Each row is a point on a landscape with many valleys, with its height.
From any point a ball takes the steepest step (drop divided by distance) to one of its 2 nearest points. It stops when none of these is lower. Distance is the straight distance between rows; heights are no part of it.
k306 h=2.58: [-0.48 -2.19 -0.34  1.75  0.91  0.25 -2.10  4.10  0.98 -0.21 -1.92  3.24
 -0.26  1.53 -1.50 -1.13 -1.03  1.35 -0.84  0.14  1.13  0.25 -0.16  1.08
 -1.06 -1.19  1.35  1.07]
k739 h=7.67: [-2.07  2.93 -1.93  0.03 -1.34  2.23  1.65 -1.99 -1.18  0.08 -4.52  0.32
 -1.81  3.10  0.27 -0.30  1.77 -0.02 -1.62 -2.27  2.33  0.55 -2.64 -1.37
  2.02  2.69 -2.36 -1.53]
k498 h=8.17: [-0.31  1.49  0.43 -1.74 -0.56 -1.31  3.49 -0.45  0.55  2.91  2.29  0.23
 -1.21  4.37  1.76  0.89  5.60 -3.58 -1.11 -2.05  2.54 -1.17  1.16  0.20
  4.80 -0.01 -0.01 -3.21]
k679 h=4.93: [-3.33  0.22 -2.48 -1.55 -3.13 -0.49 -1.43  2.01  1.93 -1.77 -0.73 -1.50
  0.26 -0.53  0.60 -0.08 -2.36  1.53  1.66 -1.92 -0.03 -0.39  0.23 -1.29
 -3.47 -0.31 -1.47  2.34]
k804 h=3.91: [ 3.13 -2.29  3.39  1.22 -1.04 -0.31 -2.56  2.83  1.33 -0.52  3.08  2.15
  2.61  1.09 -1.73 -2.15 -3.80  2.95  1.35  3.81  0.50 -0.42  3.16 -1.12
 -0.54 -2.91  0.82  2.32]
k706 h=6.90: [ 1.50  1.28  3.60 -1.04 -1.44  1.53  0.46 -1.28 -0.28  4.61  1.77 -0.98
 -2.02  1.40 -1.89 -0.78 -0.61  2.36 -3.42  2.76  0.65 -1.48  1.90  0.36
  2.66 -0.18  1.26  0.33]
k79 h=4.58: [-3.53  5.31 -1.82 -2.79  2.72  1.45  3.22 -1.25 -0.17  1.26 -2.96 -0.55
 -0.35 -0.06  3.62 -0.89  3.07 -1.05  4.22 -1.32 -0.70 -1.18  0.82 -2.96
  0.03 -1.81 -3.90 -4.16]
k102 h=2.71: [-1.81 -1.18  0.81 -0.33 -4.62  0.39 -1.01 -1.78  0.45  0.29 -0.77 -2.80
 -1.91 -0.02 -0.26  0.58 -2.16  1.39 -1.75  0.21  1.13 -1.30 -1.42 -0.42
  1.56  1.58  0.93  2.89]
k353 h=6.10: [ 0.47  2.17  0.51 -3.58  1.38  1.14 -1.25 -1.13  1.32  0.86  2.64  0.72
  0.52  1.05  3.02 -0.85 -0.11  0.33  4.67  1.48  0.91 -1.62  4.56  0.16
 -1.53  1.32 -1.53  0.55]
k11 h=2.72: [ 1.40 -1.60 -0.86  1.08  0.79 -1.87 -0.54 -0.94 -0.60  1.97  0.17  0.18
  1.31  2.09  1.83  0.52  0.94  1.12  1.20  1.80  0.41 -1.14  2.34  2.36
  0.45  0.53  1.55 -1.46]
k506 h=6.11: [ 1.34  0.79 -3.06 -2.21  4.48 -1.17  0.79 -0.41  0.22 -1.82  0.68  0.42
  0.90 -1.17  4.55  3.15  2.20 -3.10  3.41 -0.03 -2.29  1.96  2.19  0.98
 -2.81  0.70 -2.10 -2.02]
k351 h=1.52: [ 2.48 -1.50  3.14 -0.51 -0.50 -0.77  2.19 -0.02 -2.59  2.01  5.53  2.83
 -2.75  0.26 -2.60  0.90 -1.53  0.61 -0.26  2.35  1.41 -0.30 -0.02  0.38
 -0.98 -0.08  3.67 -1.01]
k211 h=7.87: [-5.62  3.70  0.09 -1.02 -0.49  1.38  2.37 -0.82 -0.74  0.70 -4.53 -0.67
 -1.15  3.99  2.87  0.75  4.64 -0.42 -0.47 -2.88  2.61 -1.34 -3.63 -1.31
  2.64 -0.06 -0.44 -2.96]
k458 h=5.86: [-1.67  1.81  0.13 -1.99 -0.92  4.04 -0.37 -0.53  0.38 -1.79 -4.20 -1.48
 -2.99  1.17  1.30 -0.70 -1.49  2.92  0.58  0.63  0.53  0.79 -0.76 -2.78
  0.55  0.64 -2.69  1.83]
k154 h=4.76: [-2.13  0.05 -0.75  1.41  1.63 -2.65  0.36  3.90 -1.63  0.49 -2.70  0.94
 -0.82  0.25  0.11  0.50  4.24  0.12 -0.79 -2.30 -0.39 -0.99 -1.19  3.39
  2.60 -0.95  2.46 -1.40]
k752 h=4.40: [-3.70  1.22  0.46  1.77  3.29 -0.04  1.38  2.10 -0.64  1.67 -1.58  1.10
 -0.17  1.50  2.47  1.79  2.72 -2.14 -1.54 -0.95  0.67 -0.88  0.79  1.49
  1.69 -1.82  1.66 -0.30]
k463 h=6.55: [-1.59 -2.33 -2.80  0.12  1.69 -2.15 -1.11  3.36  0.83 -2.79  2.13 -1.08
  0.94 -2.42 -0.26 -1.83 -1.50  3.31  3.44  0.20 -0.03 -0.96 -0.37 -0.79
 -2.93 -2.50  1.10 -1.28]
k969 h=2.49: [ 1.39  1.01  2.60 -0.86  2.06 -0.44  2.12  1.53 -1.21  0.10  6.65  4.10
 -2.21  0.81 -1.24 -0.12  0.52  1.00  2.79  2.04 -0.07 -0.66  2.78  0.13
 -0.75 -0.68  2.15 -1.17]
k669 h=6.64: [ 3.94 -0.51  4.84  0.65 -1.21  0.11  2.64 -0.19 -1.37  1.67  5.00  1.27
  1.66  1.06  1.00  0.88  2.92 -1.76  1.93  2.08 -0.90  1.92  2.34  2.88
 -1.06  0.46  1.31  2.21]
k410 h=2.86: [-1.62  0.01 -3.99 -0.97 -1.85 -1.55  1.12  0.46 -2.59 -0.92 -3.14 -1.60
 -0.86 -1.88  1.98  0.63  0.72 -1.99  1.20 -0.31 -2.37 -1.35 -0.58  0.32
 -0.53  2.20 -2.06  0.15]
k620 h=2.78: [-0.50 -1.58  0.90  0.11  1.27  2.64 -1.57 -1.67 -0.66  0.58  2.28  0.58
  0.62 -1.77  0.23 -1.80 -2.27  1.69  0.56  2.41  3.52 -1.57  1.28  0.02
 -0.76  0.67  0.78  1.24]
k728 h=3.58: [-2.06 -2.33 -0.12  0.22  1.34  2.01 -2.17  0.13 -0.97 -2.10 -1.95  0.80
 -1.07 -0.67 -1.02 -3.18 -2.08  1.90 -1.05  1.81  1.38 -1.12 -1.10 -0.67
  0.28  0.43  0.71  0.75]
k557 h=5.03: [-3.12  3.76 -2.30 -1.95  4.09  1.20  1.79 -1.16 -0.48  0.44 -4.84 -1.32
  0.47 -1.46  0.88 -2.11  1.32 -0.11  2.78 -2.62  0.29  0.73 -3.34 -2.35
 -1.35 -1.45 -1.84 -4.49]
k493 h=4.52: [-2.84  2.89 -2.70 -1.05 -0.23 -0.42  1.49  2.91  2.48 -1.18 -2.47 -1.09
  0.12  0.23  1.14 -1.32  0.48  0.38  3.84 -3.61  0.19  1.04 -0.21 -1.39
 -0.41 -2.28 -1.55  0.50]
k362 h=4.13: [ 1.83 -4.48  3.07  1.69 -5.04  0.84 -4.12 -0.52 -0.08 -1.67  3.19  0.77
  1.77 -1.64 -4.61 -2.24 -3.68 -0.24 -3.84 -0.05 -0.09 -0.97 -0.77  0.87
 -1.55  1.31  1.21  4.10]
k425 h=4.92: [-2.04 -1.38  0.27  0.60 -2.51  0.21 -1.91  1.02  1.12 -1.12 -0.02 -2.07
  1.42 -1.41  0.24  0.32 -4.87  3.31  0.55  2.03 -0.27 -0.11  0.17 -3.28
 -2.96 -1.85 -1.63  2.65]
k751 h=1.43: [ 0.32 -1.57  2.71  0.41 -3.25  3.37 -3.43 -1.68 -0.61 -0.22  1.54 -1.94
 -1.34 -0.18 -0.64 -0.39 -3.33  3.21 -3.12  2.65  3.12 -1.73  0.03  0.42
  0.72  1.43  1.38  2.83]
k580 h=3.42: [-1.88  1.47 -4.95  0.24 -0.59 -1.46  2.25  3.43 -3.27 -2.83 -3.37 -0.76
 -1.63 -3.37  0.32 -0.87 -0.79 -0.80  3.14 -0.67 -1.43 -1.72 -3.34 -1.43
  0.22 -0.54 -1.33 -1.19]
k256 h=5.04: [-1.87 -0.63 -1.77 -0.79 -2.42  0.08 -1.60 -4.06 -1.81 -4.66 -3.97 -2.79
 -1.19 -1.64  1.26  2.42 -1.76 -0.90 -2.46 -3.72 -1.20  0.87 -2.97 -0.59
 -0.36  2.72 -1.89  1.25]
k101 h=4.91: [-1.78  3.32  2.35 -0.02 -1.05  0.35 -0.01 -4.38  1.99  3.62 -1.94 -0.56
  1.69  3.27 -4.20 -2.54  0.32  1.82 -5.11  0.87 -1.27 -0.67 -0.48 -0.79
  3.23 -0.55  1.65  0.73]
k126 h=5.87: [ 0.23  0.42 -1.49  0.90  3.84  1.17  3.22 -0.22 -1.15  2.00  3.59  3.92
 -1.48 -0.82  1.41  1.93  1.92 -3.42  1.01  1.77  2.35 -0.32  0.07  0.81
 -0.66  0.50  1.22 -2.33]
k528 h=5.55: [-1.53  1.41 -2.88 -2.28  2.74  1.68 -0.65 -2.50  1.40  0.23 -4.55 -0.67
  2.14 -2.54 -0.07 -1.37 -2.15 -0.19  0.91 -1.07  0.65  2.44 -2.32 -2.56
 -3.23  0.01 -3.08 -1.32]
k595 h=5.17: [ 2.48 -1.37 -1.39  1.07  2.46 -0.52 -1.25  1.83  1.49 -0.43  2.59  3.61
  1.62 -2.28  0.06  2.09 -2.51  1.22  3.26  2.55  0.99  1.89  1.08 -0.56
 -4.56 -0.15 -0.43  0.13]
k206 h=5.48: [ 3.60 -2.89 -3.48  2.36  1.06 -1.75  0.00  2.46  3.11  1.45  3.41  2.78
  1.09 -0.60  0.47  2.70 -0.91  0.32  2.03  3.00  1.53  0.54  0.50  2.08
 -2.23 -1.36  3.14 -1.53]
k661 h=5.29: [ 2.41 -6.01  1.66  4.22 -2.96 -1.19 -3.53  1.76 -0.51 -2.62  3.04 -1.94
  2.92 -3.71 -1.33 -0.56 -2.64  2.29 -1.38  1.33 -2.80 -0.83  1.10  0.14
 -1.25 -1.73 -0.25  2.66]
k615 h=6.38: [ 2.74  2.20  4.27 -1.08  0.21  2.14 -0.05 -2.52 -1.56  1.97  3.33 -0.42
  1.62  0.83  1.27 -1.45  1.81  0.41  1.99  1.80  0.01  0.71  3.58  1.59
 -1.60  2.18 -1.36  1.39]
k152 h=6.04: [ 1.15 -0.98 -1.35 -1.60  0.77  1.58 -3.30 -3.24  1.68 -0.84 -2.95 -0.49
  3.10  0.49  0.03 -2.65 -3.25  0.18  0.09  0.49  1.11  1.55  0.53 -1.38
 -1.72  1.78 -2.49  1.17]
k753 h=4.45: [ 2.19 -2.72 -0.57 -1.85 -1.66  1.66 -3.46 -2.80 -0.99 -4.62 -1.76 -3.06
 -0.10 -3.09  1.44  0.04 -1.77 -0.86 -1.07 -2.05 -1.89  1.99 -0.12  0.77
 -1.46  2.98 -3.13  2.96]
k274 h=5.62: [ 0.31  1.49  3.58  0.25  0.26  0.46 -3.55 -3.20  0.39 -0.11  2.31 -3.68
 -0.34 -1.59 -2.01  0.79 -2.31  0.37 -4.96 -2.09 -0.10  0.35  0.69 -0.13
  0.59  1.31 -0.20  1.74]
k475 h=6.47: [-1.07  2.09 -2.95 -2.08  3.88  1.65  3.43  2.67  2.94 -0.12  1.14  1.45
 -0.92 -3.83  3.08  0.15  2.94 -2.59  6.29  1.65 -0.30  0.57  0.94 -0.14
 -0.86 -1.69 -0.65  0.02]
k236 h=3.49: [-1.34  1.61 -2.91 -1.53  0.22 -2.64  1.69  1.68 -1.89 -0.46 -3.07 -1.02
 -0.72  2.21  3.08  2.17  4.13 -1.60  1.21 -2.64 -1.21 -0.24 -1.43  0.94
 -0.52  1.47 -1.98 -3.35]
k708 h=5.54: [ 1.22 -6.20 -2.44  4.24 -5.08 -2.31 -2.95  0.80  0.07 -0.85 -0.67 -1.32
  2.32 -4.26 -2.51 -0.29 -2.15  1.48 -2.58  0.51 -2.99 -2.34 -1.13  0.59
 -0.86 -0.14 -0.53  1.33]
k215 h=3.90: [-1.27 -0.05  3.09  0.15  1.63  1.31  0.52  0.12 -1.72 -0.14  0.67 -0.94
 -0.75  4.06  4.07  1.44  4.01 -1.55 -1.95 -1.27  0.33  0.02  1.60  1.95
  1.71 -0.44  0.15 -0.33]
k416 h=2.87: [-3.73  4.34 -3.38 -1.50  4.39 -1.70  3.15  1.64  0.59  1.46  0.24  1.14
 -0.57 -2.51  1.10  0.77  2.33 -2.73  3.64 -2.08  1.28 -1.93 -2.34 -0.93
 -0.06 -1.52  0.98 -4.87]
k682 h=4.03: [-0.12  2.04 -2.80  2.46  2.22 -3.45  3.17  2.69 -2.06 -0.52 -2.30  1.64
 -0.65 -0.64  2.78  5.12  3.33 -1.49  2.60 -2.16  0.32  1.18 -2.29  0.51
  0.97 -0.28 -0.20 -3.44]
k445 h=7.32: [ 0.44 -1.08  0.51  0.43 -1.17  2.66  2.58 -1.30 -1.91  0.80 -1.28  0.44
 -2.47  3.81 -0.31 -1.41  3.84 -0.54 -2.55 -1.28  2.34  1.20 -2.25  1.41
  3.06  1.96  0.01 -1.73]
k850 h=6.02: [ 1.28 -0.24 -3.51  0.00  1.41 -3.32  2.69  4.16  3.04  0.33  2.44  1.73
 -1.64 -1.87  0.59  5.62  1.88 -3.97  2.34 -0.99 -0.45  1.76 -2.78  1.57
 -1.89 -0.18  1.92 -2.60]
k971 h=3.98: [ 0.05  0.36  0.71  1.02  3.31 -0.94  1.04 -0.03  0.28  1.96  1.42  1.87
  0.88 -3.05 -3.99 -2.88  0.16  1.25  0.29 -0.47  0.49  0.59  0.43  0.16
  1.51 -1.72  1.41 -0.47]
k125 h=5.83: [ 1.72  1.25 -2.08 -3.19  1.41  1.60 -0.80 -0.28  0.71 -1.47 -1.21  1.77
  0.32  0.59  3.59  1.20 -0.23 -1.46  3.92  0.04  0.49  1.64  3.27 -0.66
 -1.98  1.60 -3.62  1.24]
k389 h=4.53: [-2.71  1.65  1.24 -0.62  1.95  1.90 -0.13 -1.02  1.56  3.69 -2.52  1.17
  0.67  2.00 -2.89 -3.35 -0.41 -1.02 -3.59  0.83 -0.31 -0.84  0.18 -0.92
  1.02 -0.48  0.32 -0.03]
k978 h=4.48: [ 2.15 -0.97  1.29  1.37  1.12 -1.95 -0.95  0.86  0.64  1.03  0.23  0.06
  0.21 -2.69 -4.55  0.04  0.14  0.03 -2.60 -2.44 -2.23  2.93 -0.33  1.14
 -0.51  0.69 -0.35  0.47]
k844 h=4.90: [-0.10  0.24  1.51 -0.82 -0.54 -0.85  3.59  1.27  0.36  1.19  1.66  0.13
 -2.16  1.15 -0.33  1.12  0.50 -2.70  0.94 -0.72 -0.54  1.26  0.19 -1.37
  0.76 -0.25 -0.46  0.55]
k600 h=5.02: [ 3.17 -1.93  5.44  2.47 -2.73  1.00 -5.40 -3.22  0.13 -1.75 -0.13 -1.07
  1.89  2.23 -3.76 -1.38 -1.81  3.98 -6.82  1.12 -1.31 -0.21 -1.32  2.18
  2.30 -0.63  3.89  2.39]
k572 h=6.69: [-2.04 -1.06 -2.79 -0.21  2.98 -2.44 -2.06  0.24 -0.91 -2.52 -0.90 -2.83
  1.15 -1.07  1.07 -1.13 -2.52  1.22  0.93  0.28 -1.95 -1.70  0.49 -1.83
 -1.91 -1.62 -0.59 -2.82]
k901 h=6.24: [-2.20  3.13 -2.10 -4.06  0.16  3.95  0.76 -2.37 -0.80 -2.04 -6.50 -1.78
 -1.21 -0.43  4.08  0.80 -0.48 -0.28  0.80 -0.83 -0.06  1.73 -0.73 -3.32
 -0.43 -0.12 -4.19  0.60]
k991 h=5.34: [-0.37  1.45 -1.44 -2.09  0.05 -0.67  3.97  3.84  1.53 -0.18  3.07 -1.52
 -3.53  1.58  3.05  3.39  3.12 -2.94  2.07 -1.85 -0.69  1.65 -0.08 -0.86
 -1.77 -0.59 -1.43 -2.32]
k103 h=3.44: [-2.26  1.72 -1.67 -0.09  3.73 -1.52  2.80  1.63  0.09  3.00  0.45  1.73
 -0.68 -2.61 -3.23 -0.99  0.91 -1.79  0.22 -1.32  1.20 -0.56 -2.65 -0.40
 -0.05 -1.41  2.01 -3.46]
k802 h=5.56: [-1.68  1.00 -0.49 -2.19  5.40  1.47  0.35 -1.86  0.78  1.93  0.04  0.55
 -0.29 -2.33  1.83  0.29  1.08 -2.25  2.02  0.45  1.97 -0.69  0.71  0.18
 -0.23  0.52 -0.33 -1.90]
k509 h=6.29: [-0.64  1.94 -5.90 -5.03  2.26 -1.31  2.28 -0.11 -1.02 -2.81 -2.12 -0.88
  0.55 -2.41  5.54  1.99  1.51 -1.96  5.30 -0.54 -2.12  0.84  0.17 -1.05
 -3.06 -0.61 -2.12 -3.09]
k159 h=3.45: [-2.79  0.79 -2.08  1.21  0.44 -1.03 -3.88  0.07 -0.15 -3.43 -5.90 -0.88
  1.04 -0.77 -2.43 -1.80 -1.42  3.02 -3.18  0.04 -3.70 -0.61 -2.73 -1.64
 -0.41  0.53 -1.55  0.56]
k257 h=6.48: [ 3.75 -2.00  0.98  1.31 -1.66  1.72 -1.41 -4.51 -0.67 -0.89 -0.01 -1.23
  1.97  2.44 -1.11 -3.04 -2.72  0.26 -0.96  0.50  1.46  1.94 -0.34 -0.65
  0.23  2.25 -0.88  0.41]
k585 h=3.50: [ 0.22 -4.73  0.99  2.31 -1.73 -0.40 -2.88  1.09  0.39 -0.62  0.55  1.91
  1.53  0.49 -2.48 -0.26 -2.69  0.43 -2.21 -0.66  0.83  0.23 -1.43  1.69
 -3.20 -0.15  2.11  1.30]
k578 h=6.65: [ 0.13  3.01  3.69 -1.37 -0.38  2.69  1.35 -3.40 -1.03  3.95  1.76 -1.53
 -0.41  0.72  1.66 -0.54  3.13  1.98 -0.14  2.25  0.80 -1.30  2.80  0.50
  2.36  1.46 -1.00  0.12]
k808 h=1.51: [ 3.53 -0.12 -0.34  1.70  1.76  1.24  1.08  1.85  0.53  2.62  3.55  1.20
 -0.11  3.31  2.14  0.89  2.23  0.63  0.16  1.40  1.82  0.01  2.98  2.99
  0.23 -1.67  1.51 -1.99]
k502 h=4.94: [ 2.67  0.20  5.37  0.12 -1.31  0.81 -1.93 -1.31 -1.30 -0.94  3.48  0.72
  0.89  0.70 -1.87 -1.88 -1.19 -2.55 -1.96 -0.65  0.25 -0.14  2.41  1.89
  1.84  1.38  1.22  3.77]
k837 h=3.99: [-1.76  0.83 -5.78 -0.06  0.11  0.42  2.32  3.45  1.99 -0.98 -1.10 -0.43
 -0.58 -2.63  0.84 -0.95 -2.79 -2.32  3.52 -0.65  1.80 -0.10 -2.12 -2.87
 -1.54 -2.38 -0.89 -0.53]
k992 h=5.40: [ 0.37  0.70  1.28 -0.17  1.42  2.30  0.60  1.06 -0.20 -0.87 -2.15  1.23
 -2.28  2.13  1.52  0.63 -0.72 -0.62  1.28  0.46  0.67  1.37  1.56 -1.64
  1.10  0.12 -2.09  1.48]
k333 h=3.23: [ 3.97 -0.18  1.94  0.13  1.83 -0.71 -0.71  2.25  1.27 -0.33  6.67  2.19
  0.80  1.62 -1.42 -1.36 -2.02 -0.21  1.65  2.13 -0.05 -0.17  3.86  0.23
 -1.31 -2.10  1.99 -0.18]
k789 h=8.03: [-3.83  2.87  0.37 -3.04 -0.31  2.21  2.70 -2.29  1.02  3.16  0.16 -0.91
 -1.24  3.06  2.43 -0.72  4.72 -2.46 -0.69 -2.19  3.19 -2.08 -0.27 -1.00
  2.85  0.83 -1.65 -2.67]
k156 h=4.34: [-1.28  0.19  0.81  1.65 -3.30 -0.83  3.68  0.75 -0.81 -0.51 -1.26 -1.17
 -1.57  0.24 -1.92 -0.99  1.05  0.01  0.27 -2.27 -1.34  1.81 -1.55 -0.96
  1.90 -0.65 -0.24  1.47]
k372 h=4.51: [ 0.90 -1.46  3.20  1.55 -2.69  0.28 -2.95  0.73  1.58 -2.00 -0.21 -1.89
  1.56  0.35 -1.67 -2.00 -3.95  5.07 -0.29  2.75 -1.03 -0.04  1.40 -3.08
  1.04 -2.33 -0.96  3.41]
k853 h=4.67: [ 0.00 -0.91  2.21  2.10 -1.68  0.52 -6.14 -4.24  1.96 -2.88 -1.09 -0.85
  2.11  0.51 -5.05 -2.01 -2.67  2.50 -7.00  1.05 -1.62 -0.90 -2.43 -0.66
  2.75  0.87  1.74  2.75]
k96 h=4.01: [-4.99  3.01 -0.02 -2.01  1.20 -0.22  2.60  1.03 -0.15  3.67 -3.15  1.30
 -1.37 -0.03 -1.98 -2.48  1.91 -1.14 -0.05  0.25 -0.74 -2.62 -2.00 -0.99
  1.47 -0.56  1.28 -1.74]
k245 h=2.66: [-3.36  0.09 -0.77  1.40  0.08 -0.01 -1.25 -1.10 -2.13 -1.92 -4.31 -0.09
  0.05  1.76 -1.54 -2.74  0.34  2.87 -2.26 -0.07 -1.29 -1.67 -2.72  0.36
  0.90  0.86  1.23 -0.45]
k132 h=7.19: [ 4.16 -2.54  2.46  1.96 -4.13 -2.34  1.07 -1.95 -0.58  1.72  1.95 -1.66
  0.34  1.60 -2.46  0.40 -0.26  0.47 -2.33 -1.05 -1.07  0.47  0.73  1.95
  2.98 -0.39  2.40  0.38]
k28 h=4.16: [-1.22  2.76 -4.27 -0.40  1.73  2.32  3.31  0.23 -0.76  1.26 -1.29  0.77
  0.16  0.88  4.73 -0.10  4.26 -0.19  4.69 -0.01  1.27 -0.35  0.76 -0.21
 -0.95  0.10 -2.59 -3.11]
k92 h=4.99: [ 3.85 -5.08  2.57  2.68 -3.96  0.66 -5.42  0.14  0.39 -1.72  1.28 -2.07
  4.30 -1.11 -1.66 -2.45 -3.51  4.22 -2.64  4.29 -0.99 -1.06  1.00 -0.62
  0.20 -0.77 -0.53  2.59]
k329 h=5.20: [-2.31  2.00  3.25 -2.55  4.28  1.20 -0.83 -3.64 -0.09 -0.01 -1.49 -1.09
 -0.72 -2.53 -0.60  0.07 -0.53 -1.36 -1.25 -0.74  0.08  1.09 -0.38 -1.92
  1.17  1.23 -1.34  0.44]
k891 h=3.88: [ 2.24 -2.24 -1.70  1.65 -2.49 -1.78 -2.55 -2.67 -0.99 -1.81 -0.56 -2.58
  1.87 -1.49  0.32  0.63 -0.94  0.99 -0.80 -2.23 -2.20  0.78  1.09  1.39
 -1.37  2.36 -2.07  1.06]
k655 h=3.61: [-2.61  1.00 -0.84  0.52 -3.54  0.21  1.62 -0.45  0.95  0.88 -4.03 -2.82
 -0.82  0.43 -0.06 -1.04  0.73 -1.33 -1.60  0.26 -1.59 -1.17 -1.12 -0.77
  3.73  0.38 -0.25  2.79]
k916 h=4.87: [-1.31  1.24 -0.07 -0.82  2.73 -0.98 -0.92  0.55  0.03 -0.11 -2.49 -0.29
 -1.15 -3.61 -1.78  1.15 -0.80 -1.63 -2.05 -1.23 -2.10  1.12 -0.44 -0.88
  0.06  1.10 -2.06  0.99]
k260 h=4.55: [ 3.05 -3.89  1.77  2.11 -4.40 -0.60 -0.59 -0.68 -0.63 -2.04  5.15  0.58
  0.78 -0.45 -1.78 -1.24 -2.78 -3.14 -0.31 -0.99 -0.32 -0.97  1.27  1.00
 -0.27  0.94  1.76  3.22]
k547 h=7.13: [ 5.36  0.77  6.25 -0.17 -3.73  1.84 -1.34 -2.57 -1.62  2.66  3.71 -1.25
  0.70  1.94 -3.25 -1.06 -3.22  2.89 -4.55  3.35  2.14 -0.79  1.76  1.31
  2.71 -1.77  3.73  0.90]
k342 h=3.53: [-1.77 -1.00  1.02  1.26 -1.75 -1.03 -1.38  1.88  1.24  1.32 -2.94  3.77
  0.99  1.68 -4.69 -2.08 -1.58  2.57 -2.61  1.20  0.71 -1.35 -0.94 -0.05
  1.93 -2.13  3.32  2.18]
k339 h=6.23: [-0.94  1.12 -5.54 -0.67  1.57 -1.10  2.65  5.08  2.89 -0.01  2.39  2.07
 -1.19 -2.11  1.77  2.01  1.97 -4.53  3.57  1.54 -1.78 -0.62 -0.47  0.92
 -3.56 -0.02  0.68 -0.92]
k928 h=5.71: [ 2.95 -0.12 -0.18 -1.21  1.86 -0.97  2.38  1.86  2.27  0.47  4.21  1.42
 -2.23  1.35  2.56  6.19  3.01 -4.47  1.27 -0.37  0.50  3.21 -0.69  0.94
 -2.33  1.19 -0.22 -2.79]
k470 h=4.18: [-0.67 -0.95  0.68  2.06 -2.70 -1.17 -2.80 -1.23  2.10 -0.24 -3.98 -0.02
  0.74  1.78 -4.73 -0.85 -3.51  3.66 -4.97  2.10 -0.97 -1.09 -2.85 -2.29
  3.48 -1.40  2.28  0.95]
k617 h=3.01: [ 2.81 -0.42  3.81  0.06  0.18 -0.19  1.65  1.75 -0.94  0.29  3.55  0.55
 -2.02  3.82  3.16  3.21  4.59  0.07  0.29 -0.70  1.89  0.65  2.34  2.88
  3.56 -0.61  1.94 -0.90]
k694 h=6.39: [-1.46 -0.32 -5.64  0.46  2.07 -2.27 -0.52  4.40  2.28 -0.50  1.48  0.99
  1.57 -2.17  1.03  0.24  0.06 -0.67  3.14 -0.03 -0.97 -0.97  0.79  1.33
 -4.22 -1.29  0.52 -0.92]
k662 h=7.30: [ 4.95 -2.73  4.33  1.06 -5.03 -1.63 -1.02 -0.55 -1.00  2.36  4.87 -0.21
  1.49  0.27 -3.99  0.88 -2.53  1.90 -4.96  0.52 -0.09 -1.25  1.87  3.67
  1.30 -3.28  5.17  1.40]
k947 h=4.84: [ 1.29 -2.10 -1.53  2.91  0.27 -1.36  0.50  1.58 -1.39 -1.90  1.90  3.38
 -0.12 -2.31 -0.67  2.36 -0.59  0.23  2.32 -0.91 -0.12  1.91 -0.70  0.85
 -3.74  1.03  0.01  0.44]
k357 h=6.91: [ 2.42 -2.15  2.33  1.65 -3.16  0.35  0.93 -3.81 -1.71 -0.22 -0.01 -1.78
  0.14  3.92 -0.43 -0.88  1.50  0.12 -2.28 -1.62  0.02  1.51 -1.25  1.56
  2.19  2.22  0.64 -0.33]
k405 h=5.33: [ 1.49  0.73  4.67 -1.91  1.24 -0.02 -1.19 -3.18 -0.39  1.06  1.81 -1.00
 -0.97 -0.64 -1.17  1.32 -0.08 -2.05 -1.93 -1.28  0.90  1.34  0.26  0.54
  1.96  2.86 -0.02  0.82]
k941 h=3.33: [ 1.68 -1.25 -1.61 -0.47 -1.50 -2.97  0.12 -1.43 -1.41 -0.14 -1.31 -1.31
  0.52  0.52  3.08  1.96  0.77 -0.59  2.32  1.22 -2.75 -0.46  2.08  0.97
  0.08  2.38 -1.54  0.42]
k599 h=4.44: [ 0.55  0.20 -0.72  3.42 -0.11 -3.39  1.80  2.72 -1.88 -0.55 -2.20  2.14
 -0.34 -1.25  0.43  4.32  1.67  0.76  2.24 -2.23 -1.97  2.04 -1.06  0.88
 -0.58 -0.17 -0.52  0.07]

For each start below, name the point where the ball stops.
k463 => k751
k458 => k751
k802 => k416
k405 => k416

Call two points neighbours if one is among the 2 nearest of the other. Go from one point of each pair to the other, from neighbour to neighbour, staying as low as possible. Name the highest point that can't be avoided.
k372 / k808 => k679
k808 / k410 => k941
k751 / k245 => k728
